A landscape with many peaks, sampled at points; each row gives a point and its height.
From any point a climber takes the steepest step (rise divided by distance) to one of its 2 nearest points. It stops when none of these is higher. Distance is the straight distance between rows; heights are no part of it.
z_260 height 660: -2; 4; -5; 16; 18; -8; 19; -31; 15; -18; -24; -16; 3; -9; -19; 23; -22; 13; 0; -17; -13; -20; 25; 7; 0; 24; -33; 17
z_992 height 243: 1; -5; -17; -8; -12; -15; -26; -3; 13; 13; -15; -17; -5; -5; -25; -1; 13; -6; -10; 3; 32; -2; 20; -2; 18; 12; 9; 2
z_886 height 418: 0; 14; 18; 0; -1; 36; 4; 16; -19; -15; 21; 0; 8; 12; 20; 3; 2; -22; -19; 2; -7; -5; -11; 12; -13; -10; 14; -22
z_717 height 470: 18; -9; 20; 15; 10; 37; -17; 14; 3; -12; 0; 11; -18; 21; 21; -6; -4; 7; 13; 13; -44; -10; -13; 33; 0; -3; -13; -5
z_269 height 756: 4; 2; -2; -2; -8; -2; 14; 5; 8; -2; 2; 14; 20; -8; 9; 7; -7; -13; -4; -10; 6; 5; -15; 7; -21; -12; 1; 5
z_49 height 409: 10; -8; 19; 9; 6; 35; -27; 11; -19; -6; 9; -3; -25; 24; 23; 4; -2; 13; 21; 10; -43; 0; -14; 20; -7; -1; -15; -15
z_648 height 16: 0; -11; -15; 30; -12; -8; -6; -18; 6; -16; -6; -8; 12; 20; -10; 35; 17; 14; -26; 6; -5; -11; 27; 9; -20; 2; -26; -7
z_716 height 365: 0; 6; -12; -9; -24; -11; 2; 2; -9; 4; -7; -11; 31; -15; -37; -9; 10; -27; -21; -15; 22; -9; -3; -17; -11; -22; 2; -15
z_875 height 558: 11; 0; -18; 21; 6; 3; -6; -8; 7; -9; -2; 7; -2; 8; 29; 24; 2; 30; -24; -5; -22; -20; 3; 30; -15; 2; -26; 5
z_633 height 392: -10; 13; -4; 7; 3; 40; -25; 5; 11; -10; 3; 1; -34; 3; -8; -9; -1; 16; 5; 12; -35; -22; 13; 33; 26; 2; 2; -4
z_393 height 368: 4; -19; 4; -10; 23; -26; 13; -13; 13; -2; -13; 23; 15; 1; 3; -4; 5; 15; 15; 15; 6; 3; 11; -31; 0; 15; 1; 11
z_679 height 165: -8; -23; 37; 3; 6; 9; -2; 5; 6; -3; 13; 16; 25; 18; 27; -2; 16; -5; -9; 5; 4; -10; -23; -12; -20; -10; 13; -6
z_969 height 400: 2; -5; -10; -17; 11; -25; 11; -14; 12; -3; -20; 10; 3; -8; -13; -3; 2; 5; 3; 6; 14; -1; 18; -17; 3; 16; -1; 7
z_823 height 337: 1; -2; 10; -15; 10; -21; 9; -6; -6; 9; 6; 16; 2; -5; 15; -10; 1; 18; 11; 8; -3; 15; -7; -14; 6; 0; 3; 1
z_537 height 617: 3; 7; 11; -12; 3; 20; 11; 13; -9; -6; 4; 10; -14; -1; 10; 0; -9; -7; 21; 15; -10; 15; -9; 11; 5; -7; 2; 2
z_800 height 94: 6; -4; 2; 0; -21; -17; -13; -6; -13; -11; 3; -1; 18; 9; -2; 22; 27; 1; -32; 4; 9; -12; 0; -6; -28; -7; -14; -7
z_681 height 846: 4; 16; -28; -3; -8; -11; -23; -8; -28; 5; -9; -23; -13; -5; 15; 33; 8; 30; -25; 0; -14; -9; 16; 21; 3; 2; -26; -3
z_885 height 163: -9; -7; -12; 34; -10; -6; -15; -22; 15; -8; -24; -21; 9; 6; -34; 18; 20; -5; -18; 5; 11; -22; 38; -1; 12; 23; -8; 0
z_199 height 606: 0; -6; 5; -12; 31; -5; 15; -4; 13; -4; -8; 20; -12; -6; 13; -3; -25; 14; 18; 14; -6; 5; 10; -8; 12; 14; 9; 11
z_104 height 493: 18; -13; 24; -10; 22; 16; 14; 3; 1; -11; 3; 12; -19; 9; 15; -18; -11; 2; 42; 17; -20; 32; -2; -7; 15; -3; 13; 1
z_706 height 157: -7; -7; 25; -4; -2; 3; -9; 1; -11; 8; 16; 1; -27; 15; 11; -6; 11; 8; 14; 24; 2; 7; -11; -6; 10; 5; 10; -6
z_562 height 696: -5; 12; -23; -1; -2; -5; -24; 2; -9; 8; -3; -19; -27; 0; 10; 20; 2; 29; -15; 6; -13; -13; 18; 14; 20; 8; -17; 8
z_46 height 662: 5; 17; 10; -16; 2; 18; 26; 5; -21; -13; 7; 12; 2; -8; 19; 1; -11; -13; 12; 1; -15; 21; -15; 13; -4; -16; 1; 1
z_611 height 62: 6; -5; -17; 32; -14; -1; -20; -14; 5; -9; -14; -14; 4; 15; -14; 22; 21; 15; -31; 1; -4; -19; 24; 14; -4; 10; -17; 6
z_294 height 235: 7; 11; 7; -17; 2; 10; 12; -1; -41; 0; 17; -12; -22; 7; -9; -31; -4; -11; 43; 2; -33; 29; -21; -27; 12; -7; 18; -6
z_386 height 394: -2; 7; -19; -18; -14; -26; -20; -11; -22; 10; -11; -28; -14; -9; -21; 11; 17; 9; -11; 12; 18; 7; 35; -5; 25; 12; -5; 0
z_742 height 263: 0; 3; -20; -13; 5; -11; -12; -11; 13; 10; -30; -12; -8; -16; -31; -5; -2; -5; 1; -5; 27; -6; 23; -5; 25; 16; 4; 9
z_603 height 367: -6; 9; -2; -17; 3; -20; -1; -6; -15; 8; 6; -1; -14; -8; 16; 5; -6; 20; 5; 9; 2; 11; 0; -2; 5; 4; -1; 0
z_514 height 133: -2; -3; 10; -7; -16; -24; -14; -3; -29; -3; 17; -6; 29; 12; -5; 5; 30; 4; -39; 0; 4; -17; -5; -27; -26; -3; -10; -13
z_555 height 301: -10; 14; -2; 5; -12; 26; -7; 23; 4; 6; 2; -16; 3; -4; -16; -5; 7; -38; -11; -4; 31; 2; -6; 8; 7; -16; 27; -4
z_696 height 587: -2; -28; 23; 3; 7; -18; -10; -8; 5; 5; 4; 8; 6; 23; 29; 7; 26; 19; 3; 15; 4; 1; -3; -14; -11; 6; 1; 4
z_531 height 256: -3; 7; 10; -17; -7; 10; 17; 6; -32; 5; 16; -1; -22; 2; -17; -36; 3; -11; 34; 1; -7; 33; -19; -24; 16; -2; 24; -3
z_499 height 562: -4; -20; 24; 21; 15; 11; 11; 8; 40; -4; -6; 27; -1; 14; 11; -11; -6; -5; 12; 11; -2; -2; -4; 11; 1; 7; 15; 7
z_503 height 419: 6; -13; 4; -12; -11; -29; 17; -1; -8; 1; 0; 17; 30; -3; -11; -8; 9; 0; -8; -10; 6; 3; -11; -20; -17; -12; -6; -2
z_658 height 397: 13; 1; -14; 20; -15; 12; -28; 0; -4; -6; 2; -21; 8; 16; 10; 28; 17; 8; -49; -7; 6; -23; -4; 10; -27; -14; -24; -7
z_529 height 320: 4; -1; -4; 25; -8; 15; -26; 14; 13; -6; 4; -14; 10; 13; 8; 19; 7; -8; -43; -11; 10; -30; -16; 6; -27; -14; -5; -9
z_636 height 396: 4; 16; -17; -29; 13; -27; 14; -9; -17; 6; -3; 0; -7; -18; 8; 1; -23; 17; 4; 4; -4; 14; 10; -3; 11; -2; -6; 8
z_878 height 305: -20; 11; -9; -22; -14; -23; -11; -6; -18; 26; 16; -16; -32; -6; -15; -21; 3; 12; 9; 8; 9; 22; 4; -25; 20; 8; 17; -2
z_853 height 502: 10; -19; 15; -2; 2; -34; 1; -10; -5; -5; 3; 20; 28; 18; 24; 8; 23; 24; 0; 9; -3; 2; -4; -17; -18; -4; -11; 3
z_114 height 345: 15; 2; -14; 9; 3; -15; 8; -7; 5; -8; -9; 9; 13; -10; 19; 32; -15; 4; -9; -9; -14; -4; 2; 25; -26; -8; -23; -2
z_226 height 332: -4; 14; 13; -8; -3; 24; -17; 14; -30; 0; 19; -10; -23; 10; 20; 4; -1; -10; 5; 9; -25; -2; -18; 7; -4; -1; -7; -18
z_27 height 389: 12; 4; -12; 17; -9; -6; -6; -3; 8; -7; -5; -4; 15; -9; 5; 27; -5; -4; -18; -13; 3; -9; -5; 26; -21; -11; -19; -3
z_781 height 300: -11; 6; -14; -17; -2; 8; -3; 1; 17; 13; -8; 2; -15; -17; -22; -19; -5; -12; 8; -4; 33; 17; 12; 0; 25; 9; 21; 12
z_903 height 321: 0; 5; -15; -22; -14; -2; -2; 3; -6; 18; 0; 0; -2; -20; -15; -18; 0; -5; 3; -1; 26; 17; 3; -8; 12; -8; 13; 3
z_571 height 349: -9; -14; 5; -15; -9; -8; 8; 9; -6; 19; 3; 18; 2; -5; -23; -42; 14; 0; 17; -4; 25; 22; -7; -36; 11; -3; 19; 1
z_899 height 211: -1; -9; -11; 15; -6; -10; -18; -5; 24; 2; -22; -15; 1; 3; -33; 5; 17; -7; -10; 1; 15; -11; 24; 0; 11; 19; -2; 7
z_661 height 56: 11; -11; -3; 17; -15; -18; -7; -12; 12; -13; -6; 3; 11; 12; -4; 26; 20; 0; -18; 4; 3; -8; 10; 3; -22; 1; -14; -5
z_570 height 544: 2; -3; 15; 23; 6; 21; -5; 8; 12; -10; 1; 16; -20; 13; 26; 5; -10; 11; -1; 11; -26; -12; -7; 32; -1; -1; -8; -1
z_383 height 488: 0; 17; -13; -13; -5; 20; 27; 13; -10; 0; 7; 6; 9; -15; -14; -10; -4; -24; 4; -19; 20; 22; -13; -1; 5; -19; 20; 8
z_865 height 426: -4; 15; -17; -28; 18; -7; 22; -8; -14; -7; -2; 10; -16; -22; 13; -7; -38; 14; 18; 3; -11; 23; 6; 0; 15; -3; 2; 7
z_44 height 678: -5; -11; 0; -5; 31; -11; 22; -6; 29; -6; -22; 12; -7; 1; -3; -9; -22; 12; 16; 1; 8; -6; 8; -19; 4; 27; 6; 20
z_926 height 112: -4; 1; -10; 29; -2; 0; -13; -20; 6; -10; -25; -24; -2; 5; -27; 9; 18; 15; -24; -1; -8; -29; 36; 4; 10; 20; -11; 13
z_560 height 398: -15; 13; 2; 4; 8; 31; -11; 3; 24; -9; -11; -3; -33; -1; -6; -14; -12; 19; 11; 7; -28; -21; 9; 21; 31; 14; 3; 7
z_659 height 194: -2; -17; 19; 11; -2; 4; -9; 9; 19; -3; 4; 13; 33; 18; 11; 1; 13; -12; -5; 2; 14; -18; -20; -15; -34; -16; 7; -7
z_10 height 708: -4; 3; -5; 13; 10; 9; 4; -3; 33; -2; -13; 0; -10; -6; 1; -5; -17; 11; -3; -3; -12; -18; 6; 19; 12; 13; -3; 15
z_441 height 303: -3; -8; 10; -7; 7; -35; 10; -15; -30; 14; 14; -1; 1; 2; 19; -6; 1; 26; 8; 5; -17; 21; -14; -30; 2; -5; -4; -1
z_123 height 460: -1; 11; -19; -1; -9; -20; -14; -21; -18; 0; -25; -26; -7; -7; -13; 22; 11; 9; -17; 8; 9; -8; 35; 1; 18; 14; -15; 3
z_364 height 436: 1; -3; -11; -12; -5; -29; -2; -4; -2; 2; -8; 2; 7; -1; -5; 9; 14; 4; -9; 7; 12; 1; 15; -5; -4; 5; -4; 1
z_708 height 270: -3; -3; -7; 25; -10; 18; -21; 13; 15; 0; -1; -6; -1; 5; 13; 11; 5; 2; -28; -5; 4; -15; -13; 24; -5; -10; -3; 0
z_325 height 395: 6; -12; -3; -10; -8; -16; 21; 3; -3; 6; -7; 29; 26; -5; -15; -29; 8; -4; 10; -11; 14; 13; -10; -26; -5; -9; -1; 0
z_530 height 512: -13; 1; 2; 1; 1; 8; -19; 5; -1; 4; 6; -6; -36; 10; 15; 4; 0; 27; 0; 17; -25; -8; 2; 10; 21; 11; -2; -3
z_283 height 344: -13; 12; -18; -26; -12; -24; -23; -3; -19; 25; 6; -24; -27; -6; -7; 2; 9; 12; -2; 11; 9; 7; 14; -11; 19; 13; 4; 4
z_779 height 453: 14; -9; -7; 39; 5; -5; 1; -11; 24; -12; -2; 5; 8; 12; 16; 23; 1; 20; -18; -8; -17; -24; 2; 24; -24; 2; -22; 7
z_528 height 279: -19; 16; -6; -25; -21; 1; -3; -2; -28; 21; 20; -15; -34; -8; -13; -22; -1; -6; 17; 7; 6; 23; -6; -15; 18; 0; 18; -6
z_970 height 435: 2; 19; -8; 9; -2; 12; 16; 14; 8; -8; 11; -8; 40; -8; -7; 4; -12; -40; -6; -30; 17; -7; -11; 3; -26; -29; 13; -12
z_482 height 366: 3; 8; 24; -3; 8; 25; -23; 7; -34; -5; 12; -4; -25; 15; 27; 9; -2; -1; 26; 9; -39; 0; -14; 9; -14; -4; -14; -21
z_912 height 691: 4; 15; -28; 6; -2; 6; -13; -4; -13; 4; -2; -8; -14; 2; 25; 30; 1; 28; -28; 1; -21; -17; 3; 35; -4; -6; -33; 0
z_743 height 351: 9; -18; -5; 38; 4; -8; 2; -9; 35; -18; -2; 3; 15; 17; -4; 20; 3; 8; -8; -10; -9; -27; 15; 12; -21; 15; -23; 3
z_256 height 448: 6; -18; 14; -6; -5; -26; 11; -8; -11; -9; 1; 16; 40; 6; 5; 6; 18; 3; -9; -5; -7; -7; -13; -19; -27; -15; -14; -6
z_563 height 63: -5; -14; 12; 15; 22; 1; -5; -4; 15; -5; -5; 3; -9; 18; 26; 8; 5; 37; -5; 14; -23; -20; 9; 1; 8; 19; -1; 14
z_415 height 577: -10; 20; -7; -20; -19; -3; -16; 9; -33; 13; 23; -27; 12; -17; -5; -5; 12; -16; -35; -14; 10; -13; -1; -5; -1; -10; 6; -20
z_461 height 623: 3; -16; 11; 9; 11; -3; 1; -1; 32; 3; -6; 20; 7; 6; 13; -4; 0; 0; 9; 8; 4; -3; -4; -1; -6; 12; 10; 9
z_887 height 219: 4; 6; 18; -12; 12; 7; 9; -7; -36; -2; 15; -9; -18; 1; 11; -21; -6; -8; 42; 6; -42; 31; -20; -13; 7; -14; 7; -8
z_809 height 274: -13; 9; -3; 10; -14; 25; -16; 16; -1; 1; -2; -10; -10; 0; 6; 13; 2; -9; -22; 0; 8; -5; -9; 26; 3; -14; -5; -6
z_671 height 430: 11; -11; -5; 15; 9; -19; 4; -8; 31; -13; -18; 11; 11; 8; -8; 16; -3; 0; 2; -2; -6; -14; 15; 3; -19; 17; -14; 7
z_272 height 411: 20; -4; 32; -13; 16; 36; -5; 25; -17; -10; 10; -5; 1; 21; 19; -18; 7; -19; 35; 0; -25; 7; -19; 1; -6; -5; 8; 0
z_175 height 302: -11; 12; 5; -6; -13; 22; -10; 16; -16; 4; 10; -6; -22; 3; 11; 9; -1; -8; -7; 9; -7; -3; -11; 23; 5; -8; -2; -9
z_328 height 625: -6; 2; -2; 9; 1; 10; 1; 11; 13; -5; -8; 5; -14; 2; 16; 7; -15; 7; -6; 6; -13; -5; -2; 29; 9; 2; 2; 6
z_129 height 468: -8; 10; 7; -8; -7; 17; -12; 17; -16; 1; 22; -10; 9; 1; 17; 5; 6; -14; -32; -2; 6; -11; -14; -1; -13; -13; 14; -23
z_369 height 340: 4; -19; 14; -13; 12; -36; 13; -10; -1; 6; -2; 21; 21; 4; 5; -17; 9; 18; 15; 4; 2; 15; -4; -26; 1; 1; -3; 3
z_587 height 326: -9; 17; -13; -11; -17; 16; -5; 18; -4; 13; 2; -17; 20; -11; -25; -9; 10; -36; -13; -14; 35; 5; -8; -5; 4; -18; 26; -3
z_544 height 503: 14; 9; -24; 28; -15; 7; -25; -13; -10; 0; -9; -25; 5; 1; -3; 37; 9; 0; -39; -7; 6; -19; -1; 21; -6; -12; -26; -4
z_234 height 832: -4; 10; -3; 7; 24; -4; 7; -17; 21; -6; -22; -7; -5; -12; -13; 1; -20; 16; -3; -17; -9; -18; 16; 9; 2; 22; -15; 23
z_550 height 374: 7; -15; -9; -10; -5; -17; 11; 1; 24; -3; -11; 23; 24; -3; -26; -26; 10; -14; 15; 0; 31; 7; 0; -18; -6; -1; 2; 0
z_197 height 386: 7; 8; -9; 5; -19; -11; 2; 1; 0; -5; -7; -13; 37; -11; -30; 7; 4; -41; -17; -16; 20; -12; -6; -10; -21; -32; -4; -20
z_68 height 462: -4; 16; -13; -3; -4; 14; 27; 16; 0; -3; 6; 6; 27; -15; -15; -7; -8; -34; -3; -28; 15; 4; -10; 3; -11; -24; 15; 4
z_726 height 609: 19; 9; -26; 20; -18; -5; -20; -20; -8; -3; -18; -24; 5; -11; -12; 34; 4; -8; -27; -3; 2; -13; 16; 25; 8; -3; -24; -4
z_695 height 443: -5; 8; 4; 5; -2; 26; -23; 9; -9; -7; 11; -4; -42; 14; -3; 0; -2; 27; 7; 18; -43; -14; 4; 24; 14; 5; -18; -11
z_643 height 476: 1; 10; -8; -17; -16; -18; -10; 2; -12; 9; 2; -8; 7; -13; -1; 8; 11; -4; -17; -4; 11; 2; -3; 3; -6; -6; 0; 1
z_954 height 179: -10; 5; 19; -11; -3; -3; -11; -7; -21; 6; 15; -8; -34; 6; 13; -9; 0; 6; 26; 19; -17; 15; -15; -13; 9; 4; 11; -14
z_933 height 479: -2; 20; -26; -22; 2; 5; 22; -8; -6; -2; -8; 14; -7; -31; -7; -12; -28; -8; 19; -14; 14; 28; 10; 9; 16; -10; 6; 15
z_798 height 335: -11; -15; -7; 14; 8; 7; 4; 10; 48; 3; -10; 15; 5; 5; -23; -17; -6; -18; 13; -7; 23; 4; 3; 2; -4; 12; 12; 11
z_83 height 583: 9; -3; -6; 12; 16; 5; 29; 0; 32; -7; 1; 23; 14; -8; 3; 2; -31; -10; 20; -14; 4; 12; -2; 16; -15; 1; -1; 12
z_862 height 228: -5; 7; 10; -20; -9; 3; 18; 9; -33; 11; 15; -1; 2; -10; -2; -20; 1; -5; 0; -5; -1; 13; -15; -12; 4; -7; 12; -9
z_24 height 247: -10; 9; 19; -13; -1; 0; 18; -2; -47; 7; 19; 0; -10; -1; 14; -20; -5; -5; 9; -5; -20; 14; -22; -21; 5; -8; 5; -15
z_707 height 505: 8; -15; 25; 9; 12; 24; 0; 11; 26; -8; -6; 22; -16; 16; 10; -14; -10; -3; 13; 14; -14; 3; 1; 13; 14; 7; 15; 3
z_734 height 373: -6; -16; -4; -21; -15; -10; 18; 16; -14; 15; 0; 14; 18; -6; -21; -36; 9; -5; 1; -17; 19; 19; -13; -35; 3; -5; 14; -5
z_881 height 520: 14; -6; -4; 26; 5; 6; 15; 5; 35; -4; 5; 2; 23; -13; -11; 11; -28; -13; 12; -26; 8; 4; 6; 28; -16; -3; -13; 7
z_787 height 312: 14; -2; -1; 4; 10; -18; 17; -5; 20; -9; -9; 22; 16; -6; 29; 25; -21; 7; 2; -7; -14; -1; -7; 17; -25; -3; -18; 7
z_153 height 770: 8; 5; -18; 31; -14; -8; -4; -34; -1; -8; -16; -20; 12; -15; -20; 35; -9; -8; -15; -9; 7; -15; 24; 24; 13; 8; -25; -2
z_128 height 568: -8; 10; -1; -16; -7; 25; 9; 13; 1; -1; -1; 4; -22; -6; -5; -9; -8; -16; 19; 7; 8; 20; -5; 15; 20; -9; 13; 4
z_829 height 166: -3; -7; 11; -12; -15; -21; -6; 7; -25; 8; 26; -5; 34; 12; -2; -7; 16; -8; -32; -13; 0; -15; -11; -32; -15; 3; 5; -22
z_409 height 523: 7; -5; -3; 18; 16; -17; 21; -23; 25; -24; -17; 0; 9; 0; -12; 22; -11; 10; 5; -9; -9; -16; 23; 3; -14; 23; -30; 7
z_867 height 283: -1; -4; 14; -15; -1; 13; 16; 4; -9; 3; 11; 16; -17; -5; -17; -40; 2; -5; 31; 6; 9; 32; -4; -20; 24; -5; 25; 2
z_117 height 522: -13; 22; 2; -7; -18; 6; -27; 12; -24; 6; 30; -20; 11; -1; 6; -1; 17; -22; -43; -13; 16; -15; -7; -11; -10; -8; 15; -26
z_576 height 547: 6; -2; 11; -13; 22; 5; 25; -5; 0; -4; 3; 22; -18; -7; 12; -17; -21; 7; 32; 16; -9; 23; 2; -9; 18; -1; 11; 4
z_691 height 687: 2; -13; 9; 2; -2; -11; 3; 5; 12; 5; -1; 17; 10; 5; 9; 6; 3; 4; -3; 4; 4; -1; -10; -1; -16; -1; 5; 4
z_730 height 272: -15; 6; 7; -7; 0; -23; 8; -17; -42; 19; 23; -8; -17; 2; 16; -15; -2; 10; 7; 3; -23; 22; -22; -27; 4; -7; 4; -10
z_74 height 346: 0; 9; -13; -16; -21; -3; 3; 11; -15; 13; -2; -14; 21; -24; -30; -21; 8; -26; -15; -19; 26; 5; -7; -14; 5; -17; 16; -6
z_925 height 308: 6; -14; -4; 27; 4; 8; -1; 9; 56; 2; 0; -3; 15; -4; -33; -13; -14; -18; 15; -14; 25; -8; 14; 7; -3; 11; -4; 2
z_239 height 481: -11; -21; 16; 3; 16; -24; -8; -16; -4; 9; 9; -4; -9; 20; 25; 3; 20; 29; 18; 23; -5; 8; 10; -30; 2; 13; 8; 7
z_602 height 545: -9; -22; 13; 0; 31; -21; -3; -6; -2; 3; -7; 0; -4; 15; 22; 4; 3; 40; 10; 22; -12; 0; 12; -33; 9; 22; 2; 14
z_436 height 454: 1; 19; -17; -22; 9; -2; 30; -7; -19; -1; 1; 22; 1; -31; 5; -14; -31; 11; 13; -10; 1; 34; -4; -2; 12; -13; -2; 10
z_4 height 444: 28; -6; 31; -12; 17; 29; 15; 12; -12; -13; 6; 1; -4; 8; 16; -19; -1; -16; 43; 1; -20; 27; -18; -6; 2; -8; 12; 3
z_793 height 504: 2; 15; -28; -1; 6; 15; 18; -3; 7; 3; -7; 2; 2; -29; -13; -3; -28; -25; 20; -21; 22; 17; 3; 23; 15; -2; 4; 17
z_689 height 200: -4; 9; 10; -12; 11; -4; -1; -12; -31; 3; 15; -6; -24; -2; 21; -5; -13; 6; 33; 22; -38; 23; -13; -8; 6; -6; -7; -12
z_999 height 599: -9; 2; -13; -1; -9; -9; -26; 3; -12; 13; 4; -14; -29; 9; 11; 10; 8; 26; -8; 11; -6; -5; 10; 7; 13; 17; -1; 1
z_575 height 581: -5; 9; -15; 21; -12; -8; -3; -37; -10; -6; -31; -26; 1; -9; -21; 33; 2; 1; -22; -1; 6; -17; 32; 8; 24; 19; -20; 6
z_270 height 269: 2; -6; 1; 31; -5; 12; 0; 19; 50; 1; 7; 2; 24; 1; -20; 5; -8; -25; 11; -14; 25; -6; -6; 8; -18; -8; 0; 2
z_94 height 127: -12; -20; 25; 9; -3; 5; -24; 1; 2; 10; 14; -1; -31; 26; 19; -6; 18; 23; 6; 26; 3; -4; -5; -5; 11; 17; 10; -4
z_732 height 408: 8; 10; -5; 6; -11; -4; 5; 0; 5; -7; 7; -13; 35; -12; -12; 16; -7; -33; -18; -26; 9; -16; -7; 0; -32; -32; -3; -19
z_385 height 707: 2; 15; 7; -7; -1; 1; 28; 0; -11; -7; 4; 19; 18; -11; 21; 4; -12; -3; -1; -7; -5; 7; -17; 13; -22; -21; 1; -1
z_690 height 451: 0; -5; 16; 6; 9; 28; -3; 12; 17; -11; -9; 11; -34; 14; 4; -15; -10; 11; 14; 20; -28; -7; 3; 19; 19; 16; 8; 3
z_626 height 519: 1; 12; -8; -12; -24; -7; -21; 3; -25; 12; 3; -29; 8; -10; -7; 19; 17; -10; -33; -2; 16; -10; -7; 0; -4; -8; -6; -10
z_622 height 212: -11; 2; 14; -11; -6; 8; 12; 14; -21; 9; 22; 5; 16; 0; -4; -19; 7; -16; -12; -6; 7; 3; -17; -13; -6; -5; 22; -19
z_79 height 318: -13; -15; 9; -12; -8; 2; -2; 2; 4; 19; 10; 13; -18; 1; -16; -36; 13; 2; 25; 10; 26; 21; -3; -27; 20; 6; 27; 3
z_437 height 776: -9; -19; 5; -14; 29; -13; 3; -5; 25; 2; -26; 3; -10; 11; -13; -13; 2; 16; 13; 11; 13; -7; 14; -28; 10; 35; 5; 25
z_472 height 92: -8; -21; 14; 14; 8; -2; -19; 5; 16; 4; -1; 7; -19; 22; 14; -3; 14; 31; -6; 17; -9; -17; 11; -4; 13; 18; 12; 7
z_694 height 372: 10; -1; 34; -5; 7; 34; 4; 16; -16; -9; 13; 3; -4; 12; 24; -3; 9; -22; 6; 7; -16; 0; -19; 6; -14; -4; 9; -10
z_704 height 282: -10; 5; -26; -13; 3; 11; -13; 2; 14; 15; -21; -18; -21; -21; -22; -12; -17; -7; 7; -7; 24; -1; 21; 2; 42; 20; 14; 15
z_950 height 521: 2; 21; -5; -10; -5; 35; 20; 17; -8; -11; 4; -4; -7; -9; -16; -5; -3; -38; 14; -9; 16; 18; -7; 13; 14; -14; 17; 8
z_200 height 285: 10; -1; 2; -4; 25; -18; 23; -9; 18; -8; -8; 27; 11; -8; 23; 12; -28; 14; 19; -1; -12; 4; 0; 13; -9; 1; -9; 9
z_118 height 663: -11; -14; 6; -9; 20; -12; 2; -1; 14; 6; -20; -2; -17; 10; 5; -3; -7; 30; 2; 15; -4; -9; 13; -26; 18; 31; 9; 18
z_308 height 537: 5; 8; -17; 5; 11; 15; 29; 1; 22; -8; 4; 15; 15; -21; -11; 2; -24; -23; 21; -24; 22; 23; -1; 16; -8; -14; 3; 20
z_876 height 191: -4; -11; 11; -13; -13; -12; 8; 11; -17; 18; 15; 4; 32; 8; -9; -23; 17; -11; -15; -13; 10; -7; -19; -34; -4; -6; 12; -18
z_608 height 355: 2; -6; -6; -2; 3; -4; 6; 6; 30; 3; -6; 19; 14; -9; -15; -18; -2; -15; 15; -5; 28; 11; -1; -3; -3; 4; 11; 10
z_375 height 449: 16; 3; -11; 34; -2; 4; -2; -1; 27; -6; 1; -7; 14; -14; -4; 18; -17; -7; -5; -18; -3; -14; 8; 28; -15; -1; -19; 0
z_12 height 229: 0; -3; 9; 24; -4; 7; 1; 18; 33; -8; 10; 3; 28; 10; -4; 6; -1; -27; -4; -10; 17; -20; -13; -4; -36; -18; 6; -7

For each start below, name the point where the climber stops.
z_94 => z_696
z_648 => z_269
z_369 => z_415
z_970 => z_269
z_800 => z_83
z_809 => z_234
z_730 => z_83
z_272 => z_437
z_560 => z_269
z_528 => z_153
z_925 => z_696
z_704 => z_269
